Points, in no order, along strands that fork and pass close to each other.
In the rows, zero is written as 128.
Points whose rows are less than 147 apart are linked; no others are. Some points are linked to none.
zupug: [ 96 116  98 182 145 116 149 191 169 118 163 134 117 154 120 121  93  96
  93 153 148  76 107 153 113 145 112 167 123 108 142 123 108 170]
gusef: [129 145 172  79 169 113 118 140 116 111 135 151 165 104 103 184 135 120
 125 144  93 157 129 152 142 102 146 115 124 144  47 115  90 114]
zogi: [205 142 159 145 121 112  86 122 142 157 153 134 132 125 141 181 138  86
 104 159 115 153 132  90  93 165 149 150  70 102  95 150  66  90]
Pemu: [ 64  95 172 144 175 108 119 139 100 112 109 135 151 156 143 164  97 155
 119 132 126 126 140 132  98  67 134 165 121 155  69 114  63 120]
vuv: [111 100  75 120 107 114 154 120 141  96 113 142  88 117 161  87 116 162
 153  95  78 113  73 105 135 146 110  95 166  95 189  98 164 137]
pimep: [123 123 178 117 131 103 116  67 113 143 113 111 110 115 141 164 165 135
 152 143 115 129 108  99 143 175 127 118 155 135  99 149 125 111]
Gupu: [140 151 107 167 112 162 143 123 122 143 160 144 176 112  89  90 154  62
 108 160 154  91 118 113 136 141 132 155 118 137 118 162 105 179]
raf: [179 151  92 132 130 131 138  95 115 176 123 134 117 109 130 132 131 158
 113 129 117 167 137 111 124 161 139 138 134 113 133 141  96 108]
topu: [131 121  97  90  67 144 145 116 118 120  99 119 128 130 121 114 155 130
 160  95 139 126 153 139 111  97 118 129 117 133 133 138 210 161]
suza: [127 162 107  94 117 123 109 148 131 141 156 143 134 151 163 151 121  63
 119 155 108 112 101 176 164 141 148 117 142 115  85 124 106 104]
fef: [168 166 137 126 139 112 113 161 171 175 145  89 104 184 173 151  56 129
  94 116 121 195 159 142 136 113 129 126  96  72 132 152 102 101]
Kisas: [ 44 131 121 138 176 104 108  90  97 163 158 164 133 124 125  94 140  91
  90 148 104 144  80 139 152 130 151 155 126 123  69 126  77 151]
tider: [114 109  99 141 140 129 178  73 112 140 104 121  67 117 140  78 144 140
 123  93 126 123  63 114 133 164 112 107 174 111 191 114 152 139]
fogu: [177 167 133 121 128 170 122 184 189  96 172 111 144 123  72 109  81 155
  88 115 186 166 169 158 130 122 118 108 112 101 214 119 184  75]
lan: [162 162  50 146  70 149 151 128 146 176 146 148 123 129 170 111 101 103
 132 112 129  90 134 126 129 158 137 151 119  89 190 129  94  96]
pive: [146 146 132 146 132 126 140 169 153 176 111  98 139 180 140 119  66 114
 107 119 119 181 171 136 132  83 136 132  97 103 136 139 110 168]
foze: [ 47 102 134 129 201 117 137 120  88 118  91 154 128 100 128 141 170 198
 122 116 139 152 154 132 136 109 145 147 107 181  91  60 133 158]
Konu: [138 139 111 127 101 112 131 163 162 122 173 137 121 159 142 154 113  76
 112 160 152  71  98 159 142 165 110 151 123 110 124 135 115 106]
Ton: [171 130 127 105 102 165 102 101 177 119 164 160 110  98  84 114 151 120
 110 117 117 201  93 149 139 181 127 109 154 121 134 121 174 120]
Teko: [175 150 142 109 147  93  98 109 144 161 135 104  98 168 169 172  81 154
  93 115 129 202 135 113 121 153 141 131 103  74 128 144 107  52]
Zusos: [ 77 101 165 166 172 101 112 176 119 103 105 120 128 178 158 154  85 154
 126 141 160  72 135 125 127  90 131 168 131 170 131 105  94 122]
Som: [ 55  68  99 135  97 127 128 144 105  65  91 136 124 128 168  96 121 147
 161  97  78  83 117 115  85  80 110 125 144 116 137 113 160 165]
viba: [ 83 111 104 124 163 131 176  96  86 119  97 113  73  96 144 145 197 175
 121 116 162 104 130 152 121 169 103 125 146 148 144 102 177 120]
Fotoz: [135 123 204 162 161 132  92 104 155 179 144 102 132 194 123  78 110  79
 115 107 122 188 103 115 123  98 146 122 153 119 130 169 122 138]
masub: [206 185 146 129 115 155 109 162 182 138 199 121 133 137  99 128 102 109
  72 146 173 184 145 156 134 162 116 121 109  87 182 127 168  88]
solu: [129 111 114  76 106 146 134 134 132  92 104 119 141 120  98  83 154 149
 193  80 127  74 149 130 124  72 132 145 119 124 165 122 220 126]
Fut: [133 124 170 144 112 151 150 116 119 118 116  90 129 174 117 107 128  92
 153 118 190  55 117  91 111 100 110 157 149 144 181 173 163 147]
Noze: [ 65  91 176 136 100 138 162 111 100  75  65 126 105  88 165 154 193 151
 193 119 135 108 122  86 124 122  94 107 117 185 111 111 164 177]
mokap: [  4 112  98 108 118 115 138  92  48 127 108  90 112 126 176  97 142 159
 154 125 142  76 141 135 141 105 120 132 161 146 109 130 145 109]
mut: [187 134 109 133 144  97 138 158 132 108 128 143 164 106 107 176 119 145
 108 142 123 156 154 122 148 135 142 120  56 134 113  85 122 180]
kurav: [ 18  96 110 118 113 134 133 143  70  81 104 114 121 135 170  89 146 151
 178 115 138  44 145 130 107  76 116 156 137 150 122 122 162 113]
Dugek: [ 46 109 104 143 184 123 125 138 117 127 116 158 129 149 114  84 121 154
 103 105 156 128 136 190 157  89 157 140 142 161 140  80 169 153]
lituf: [ 56  92 140 144  93 120 149 125  95  65 100 133 121 119 158 137 167 111
 160 129 161  96 111 109  99 111 102 124  84 170  91 128 162 202]
Kug: [ 94  86 179 113 120 173 150 104 105 107  89 123  61 103 145 158 219 163
 161 109 154 122 144 127 137 143 105 131 156 180 123  99 182 127]
Kodad: [126 104 163 161 110 146 120 105 136 143 147 104 114 180 129 100 138  62
 124 141 155 103  88 119  81 135 110 149 155 116 131 189 142 146]
Bogi: [ 61 142 142 132 174 139 119 142 121 155 151 140 160 144 108  90  97  76
 102 152 113 130 103 186 151  84 143 125 155 134  92 140  81 131]
Bobad: [ 64 135 169 103 181 110 114 146  91 103 113 152 176 125 123 154 109 158
 146 137  89 121 147 162 145  62 155 131 147 167  70  91  75  87]
Tuvas: [100 100  84 118 122  88 120 132 145 109 114 140 125 138 171  95  71 163
 149 111  37 144  90 103 144 115 124  90 163  95 148  87  96 134]
Lesav: [193 134 171 144 140  95 112  81 103 173 124  96 129 148 139 158 141 105
 116 144 121 151 139  51  97 142 146 135  77  98 101 168  79 115]
memi: [164 160 137 135 146 126 138 152  99  98 128 116 184  84  83 165 141 150
 139 165 162  69 168 133 140 126 126 124 129 174 128 159 129 112]
nos: [174 140 114  96 139 106 113  89 136 172 141 141 102 116 146 151 104 162
 112 118  99 193 135 102 123 152 150 126 130  79 109 137  49  43]
vif: [153 176 106  75 155  83 127 139 127 131 119 131 143 122 136 147  92 163
 123 120 101 151 129 145 199 134 143  97 125 122 150  91 142 114]
reli: [175 161 120 137 135 126 131  86  94 193 124 100 126 141 130 113 109 138
 122 150 147 118 142 117 125 147 126 118 160 121 150 187  90  79]
ginod: [142 125 141 123 160 145 118 203 182 106 166 125 122 114  68  98  80 133
 139 124 163  75 155 177 117  96 112 111 160 131 188 149 143  40]
Tinez: [119 130 136 122  71 133 126  71 103 147 127  93 113 148 148 119 154  89
 156 141 138  98  99 113 124 160 117 126 156 120 107 183 138 120]
Bezan: [149 101 129 126 102 145 127 106 120 154  94 120 138 129 117 129 113 133
 144 112  74 192 141 105  85  86 128 112 121 116  90 147  86 174]
Megad: [154 130 165 122 111 130  77  92 164 162 161 138  92 122  97 135 194  81
 113 136  89 206 101 146 127 182 161 128 124 109 100 132 161 119]
bal: [104 106 172 132 168 101 130  48 105 174 111 115  84 133 134 123 167 131
 121 119 104 162  93  68 134 158 139 125 140 108 115 130 107 135]
bif: [125 108 167 173 180 141 146  99 101 141 100 114 169 133  89 102 113 123
 112 123 144 136 133  66 120  88 136 148 124 150 134 142  93 186]
Par: [ 82 100 128 130 142 155 156  52  91 189  84  97  61 139 157  93 168 131
 122 104 124 159 100 112 126 158 121 110 172 121 152 133 149 145]
Kur: [134 150 127 139 157 158 143 159 126 119 159 120 187 111  46 100 138  96
 116 160 168  56 158 139 147 117 130 131 135 149 140 150 122 145]
pemaf: [150 157 163 110 128 110  66 124 146 156 155 115 115 167 133 159 160  54
 115 153 102 140  96 167 153 158 159 111 120 110  81 141 153  93]
puzev: [ 63 105  80 136 142 104 144 158 129 102 131 132 130 156 134 105 110 130
 122 134 147  77 111 169 132 114 122 146 140 125 144 119 157 145]
Zibo: [190  97 139 140 119 161 141 137 157  52 151 127 115 100  80 134 128 142
 112 105 171 133  95 110  98 171  91 127 144 119 189 117 184 112]
Tig: [175 123  63 144 114 179 147 126 126 125 120 136 155  78  75  60 135 151
 133 101 100 130 159 110  98 118 133 117 143 111 177 151 155 155]
piv: [184 156 195 129 154 106 108  95 112 171 112  84 154 158 119 151 109 125
 132 142 137 134 141  77 137 125 134 131 125 129 138 179  93 109]
ninuv: [212 161 116 140 109 142 113 175 159 152 138 138 147 109 129 164  93 105
 100 157 112 167 156 121 108 135 133 137  79 105 107 138  51 123]
dok: [147 183  98  93  85 112 158 108 103 109 138 131 157  80 157 148 177 131
 192 145 138  49 121 110 176 167 111 112 141 133 111 160 128  80]
Bipa: [189 144 182 146 121 161  94 126 168 173 156 107 137 163 122 103  91  84
 113 137 109 200 120  95  95 114 129 122 152 107 132 195  89 110]
lonu: [168 151 189 131 125 195  93 211 194 102 164 104 154 166  84  96  76 121
 111 102 194 160 176 135 144  99 127 116 123 140 196 114 163 110]
Siza: [ 84 119 138 132 124  89 127 105  96 113 104 109 155 146 171 136 108 125
 150 148 116  99  96  78 142 112 117 129 119 136 111 132  97 169]
ror: [ 99 121 164 160 173 160 109 140 137 161 138 123 159 179  97  86 109  96
 105 117 159 151 139 166 134  83 147 141 151 160 121 145 129 142]
tifik: [ 72  88 134 130 166 142 129 126 101 126  81 149  91 126 127 111 140 191
 132  96 126 157 140 157 134 102 149 138 155 167 123  68 149 139]
pilez: [131 125 145  98 104 112 109 126 112 116 112 139 136 100 135 202 158 130
 142 148 109 169 161 165 108 124 137 104  90 157  40 123 117 141]
Lonop: [105 148  51 119  97 104 156  94 133 130 135 185 113  73 180 138 178 162
 156 127  97 121 109 106 171 196 139 120 125 133 128  61 107 136]
fubaz: [162 133  56 144 137 156 140 157 148 131 152 163 142  65  88  72 115 142
 121 135 101  88 153 149 116 125 132 129 149 102 170 148 104  96]
bunag: [ 91 120  65 145 107  96 126 134 134 112 120 158 153 132 180  93  90 133
 142 130  42 118  89  71 131 107 131 120 121  96 122  85  44 161]
sor: [110 122 176 145 168  97 116 151 126 135 132 121 119 179 137 143  94 137
 126 140 189  71 130 157 148 111 127 145 157 169 153 137 130  81]
soz: [162 148 119 133 149 137 133 194 145 137 123 117 178 138  84 134  91 114
  99 132 126 145 179 148 156  97 145 122  92 127 135 111 125 173]
Negi: [136  95 132 112 105 156 128 117 170  79 148 158 114  99  69 105 145 134
 142  91 134 132  84 144 132 152 108 112 177 138 158 118 189 134]
Bap: [108 100 162  98 121  96 104 114 143 130 115 135 100 131 137 179 161 124
 124 120 105 190 135 150 120 137 137 121 100 137  63  94 152 162]
fima: [163 153  65 116 120 141 126 183 146 149 131 164 157 100 159 165  85 119
 118 137  73 144 158 127 122 116 157 126  88  99 106  91  27 108]
Ronez: [129 117  35 121  69 121 150 113 137 117 137 164  89 114 194 114 134 145
 145 103  96 112  75 110 131 185 122 124 150  98 166  76 121 118]
dodar: [172 152  84 119  79 142 156 106 105 125 105 134 160  84  95 110 155 139
 147 122 119 126 154 111 132 129 130 108 106 128 134 142 160 176]
mafab: [170 107 170 126 120 152 129 135 123  74  97 116  94 128 122 163 143 156
 123  92 178 142 127 108 102 144 108 136 122 162 167 100 198 119]
dul: [131 112 124 129 177  78 146 132 118  88 105 152 136  93 116 187 161 189
 123 127 141 152 150 131 135 148 137 123  79 168  94  71 140 159]
Vikom: [191 188 144 139 111 140 103 159 190 167 189 111 101 166 155 121  69  94
  87 132 141 189 129 152 145 137 121 114 114  69 168 154 128  91]
zakam: [ 61 126  81  84 114 105 134 109 107 131 126 124 115 134 151 114 144 139
 144 124 130  94 131 188 149 123 129 123 159 130 109 119 163 111]
laga: [143 108 110 155 100 151 142 149 124  96 121 129 156 104 108 121 108 123
 148 148 109  79 134 109  80 107 104 130 146 128 132 179 103 147]
kuras: [174 123 185 141  94 144 129 153 125  99 105 103 172 159 101 138 118 106
 151 126 184  91 159  84 124  90 121 133  96 173 150 146 155 168]
kiriv: [136 134 181 146 158 122 138 183 172 121 166 109 111 162  85 110  80 124
 136 128 210  54 143 157 138 111 112 142 142 154 198 135 149  70]
luruf: [ 74  78 102 127  80 131 136 118 104 110  87 131 128 122 152 124 119 154
 156 101  63 161 137 133  92  85 123 108 125 127 101 114 126 178]
Rifu: [145  86 187 128 106 108  96 129 146 101 103 119  89 158 159 189 138 129
 122 105 142 165 118 131 103 150 125 130  99 148 109 106 179 144]
nuzek: [160 134  83 107 132 167 127 203 187  98 190 150 130 100  63  99 105 109
 123 139 128  81 143 194  94 117 111 137 145  99 155 148 124  75]
Vepag: [113 138  65 129 134 107 121 189 137 116 128 162 165 112 149 129  95 124
 118 157  62 107 130 143 147 105 140 118 109 108 113  85  68 150]
Vaz: [107 137 105 126 158  96 168  79  91 152 114 129  79  87 160 170 204 168
 116 149 139 133 137 134 153 201 131 128 102 124 108  91 151 139]
Bip: [ 92 121 118 159 115 137 149 102  99 108 134 143 148 103 110 110 168  92
 121 149 160  90  85 101 124 143 105 147 105 151 102 152 151 203]
gepi: [190 176 119  97  94 137 137 110  94 106 134 112 151  89 110 170 161 144
 158 157 161  84 161 122 124 151 102 123 124 149 122 184 151  80]
lol: [ 91 147 100 111 130  95 132  85 130 148 150 165 101  95 159 148 203 137
 128 151 110 135 105 145 181 202 139 132 119 128  86  84 135 137]
Ravop: [187 129 163 119  86 159  91 101 131 170 122 108 131 131 117 128 118 116
 121 126  93 221 133  89  77 119 120 112 131 112  98 178 103 124]

A fork is a point with three links, a tip a point with one. Leave the first point through the second and follow the links. Name the first fork or tip that comes.
ginod, kiriv: puzev
suza, pemaf: solu
Kug, Noze: dok
kuras, Fut: vuv

Follow the links from the first point to the second, and from the first to the third. Name the last point that the two ways share.
luruf, Bobad, nos: puzev
Pemu, nos, Ravop: puzev
lol, Tinez, zakam: vuv
masub, suza, vuv: fef
kuras, nos, gepi: vuv
lonu, gusef, Tinez: fef
